A landscape with many valleys, sampled at points; each row gives a point and its height.
A ball rolls from a point to the lowest of its 4 nearest points, and stops where none of them is lower. Distance is the straight distance between rows; heights are no part of it.
z_719: [124 185 128 161 127 192  83 106  78 153]  (h 1.36)
z_379: [126 143 153 128 104  94 146 166 158 146]  (h 1.68)
z_665: [140 102 115 127 123 111 140 146 121 121]  (h 1.91)
z_303: [163  66 102 129 152 106 137 102 137  59]  (h 2.86)
z_729: [124 156 172 130 103  95 142 171 170 157]  (h 1.53)
z_301: [130 192  84 154 146 203  89  75  52 117]  (h 5.09)
z_963: [111 178 167 137 117 161 104 126 127 175]  (h 3.09)
z_348: [108 167 143 128 130 154 104 120 125 146]  (h 2.92)
z_469: [102 161 149 128 126 118 125 143 140 144]  (h 4.15)
z_672: [121 128  79 127 142 150 129 103 100 114]  (h 1.61)
z_352: [143 106 136 116 107  93 145 156 149 139]  (h 1.97)
z_604: [116 195 170 154 105 197 114 140 120 213]  (h 0.66)
z_207: [128  65 175 100 123  47 166 174 175 131]  (h 2.49)
z_919: [127 144 172 115  93  86 150 176 182 158]  (h 1.65)
z_951: [147  86 125 116 120  99 145 145 140 121]  (h 1.81)
z_351: [143  84 138 104 114  88 142 155 156 132]  (h 1.99)
z_749: [ 98 168 189 137 120 131 125 145 147 169]  (h 4.16)
z_106: [110 149 114 124 125 128 129 131 120 129]  (h 2.87)
z_985: [126 188 111 160 134 193  86  90  65 135]  (h 4.23)
z_580: [152  61 107 122 153  88 141 108 153  53]  (h 3.10)
z_267: [152  86  94 142 143 124 138 112 109  93]  (h 4.24)
z_838: [149  62 120 119 138 100 140 127 143  83]  (h 2.60)
z_556: [120 179 173 142 109 178 108 126 127 187]  (h 1.92)
z_757: [130 125 127 125 116 103 140 154 132 135]  (h 4.14)
z_734: [145  87 133 111 113  90 145 152 145 130]  (h 1.86)
z_848: [113 156 103 120 133 158 111 106 109 122]  (h 2.01)
z_133: [105 176 194 140 103 171 120 139 146 207]  (h 0.97)
z_237: [145  88  80 148 153 136 140  96  93  86]  (h 1.43)
z_883: [129  90 163  99 104  68 154 166 180 153]  (h 2.16)
z_444: [115 175 154 135 125 167  97 119 122 159]  (h 1.80)
z_633: [122 173 123 127 134 168  93 100 104 136]  (h 1.55)
z_688: [112 169 124 125 130 153 107 112 117 135]  (h 2.39)
z_446: [120 166 107 125 136 169 103 102 102 130]  (h 1.84)
z_118: [111 159 151 133 117 108 135 157 140 147]  (h 3.18)
z_185: [138  57 138 107 141  82 151 136 156  87]  (h 6.08)
z_177: [122 138  72 126 143 164 125  94  97 112]  (h 2.11)
z_35: [147  67 132 107 131  96 141 135 147 102]  (h 0.26)
z_586: [155  85 110 126 129 112 143 133 122 103]  (h 2.08)
z_279: [142  68 141 102 127  87 146 149 153 111]  (h 2.61)
z_112: [135 180  89 142 142 193  93  84  75 113]  (h 3.87)
z_363: [113 166 180 137 104 101 139 166 159 157]  (h 0.46)
z_14: [121 118  74 136 148 155 130  96  99 110]  (h 1.34)
z_186: [127 132 136 121 108  96 143 161 143 139]  (h 2.41)
z_125: [ 98 168 198 139 116 125 141 153 157 175]  (h 4.36)
z_470: [140  53 124 110 148  65 154 138 164  61]  (h 2.69)
z_472: [119 147 128 127 119 112 140 149 127 136]  (h 7.34)
z_662: [111 136  98 125 136 131 132 124 109 123]  (h 2.19)
z_826: [135 100  89 138 144 131 140 115 102 107]  (h 1.47)
z_760: [158  62 112 117 145 100 139 117 146  67]  (h 3.28)
z_337: [120 186 157 160 112 195  92 124 107 189]  (h 0.24)
z_846: [137  96 144 100 110  80 147 161 167 145]  (h 2.24)
z_675: [131  99  76 141 146 140 136 100  95 102]  (h 0.47)
z_240: [123 184 145 160 121 191  87 115  98 173]  (h 0.43)
z_884: [121 179 146 142 121 174  92 118 113 161]  (h 0.91)
z_288: [164  81  91 145 151 118 135 101 109  71]  (h 2.48)
z_822: [120 122  99 130 132 124 139 133 109 121]  (h 2.12)
z_61: [128  62 164 102 130  54 163 168 170 116]  (h 2.29)
z_481: [103 171 160 128 126 143 109 125 131 156]  (h 3.46)
z_417: [110 154 108 124 133 142 120 118 111 130]  (h 2.21)
z_490: [133 125 165 109  94  78 146 172 183 155]  (h 1.77)
z_716: [131  54 148 107 142  60 155 156 168  85]  (h 0.45)
z_617: [166  64  93 137 156 112 133  98 128  59]  (h 2.84)
z_609: [131 163  83 127 140 180 106  90  91 114]  (h 3.22)
z_626: [101 164 150 125 127 131 121 135 133 147]  (h 3.69)
z_242: [127 151  74 126 143 175 108  86  94 114]  (h 2.70)
z_100: [ 99 166 166 134 123 131 119 139 140 156]  (h 3.79)
z_853: [117 145  85 121 139 159 116 104 102 120]  (h 1.79)
z_377: [127 176 121 140 128 179  88 103  91 135]  (h 0.53)
z_914: [150  58  81 123 158  77 146 101 158  41]  (h 4.08)
z_232: [157  80 107 131 141 113 138 117 121  84]  (h 2.68)
z_736: [111 191 188 143  96 187 121 147 140 222]  (h 0.87)
z_338: [122  76 178  99 112  45 167 178 182 152]  (h 2.42)
z_87: [142  95  85 141 146 132 139 110 102  96]  (h 2.33)
z_700: [132 136  63 129 148 172 118  85  90 109]  (h 2.93)

Where does a ball stop that starts at each point below?
z_338 -> z_363
z_719 -> z_337
z_700 -> z_675
z_626 -> z_337
z_472 -> z_363
z_848 -> z_675
z_688 -> z_377
z_106 -> z_675
z_242 -> z_675
z_118 -> z_363

For each start below, name every point that the ball comes to, in order.
z_288 -> z_237 > z_675
z_665 -> z_951 > z_35
z_580 -> z_838 > z_35
z_267 -> z_826 > z_675
z_963 -> z_884 > z_240 > z_337
z_734 -> z_951 > z_35
z_469 -> z_118 > z_379 > z_729 > z_363
z_736 -> z_604 > z_337
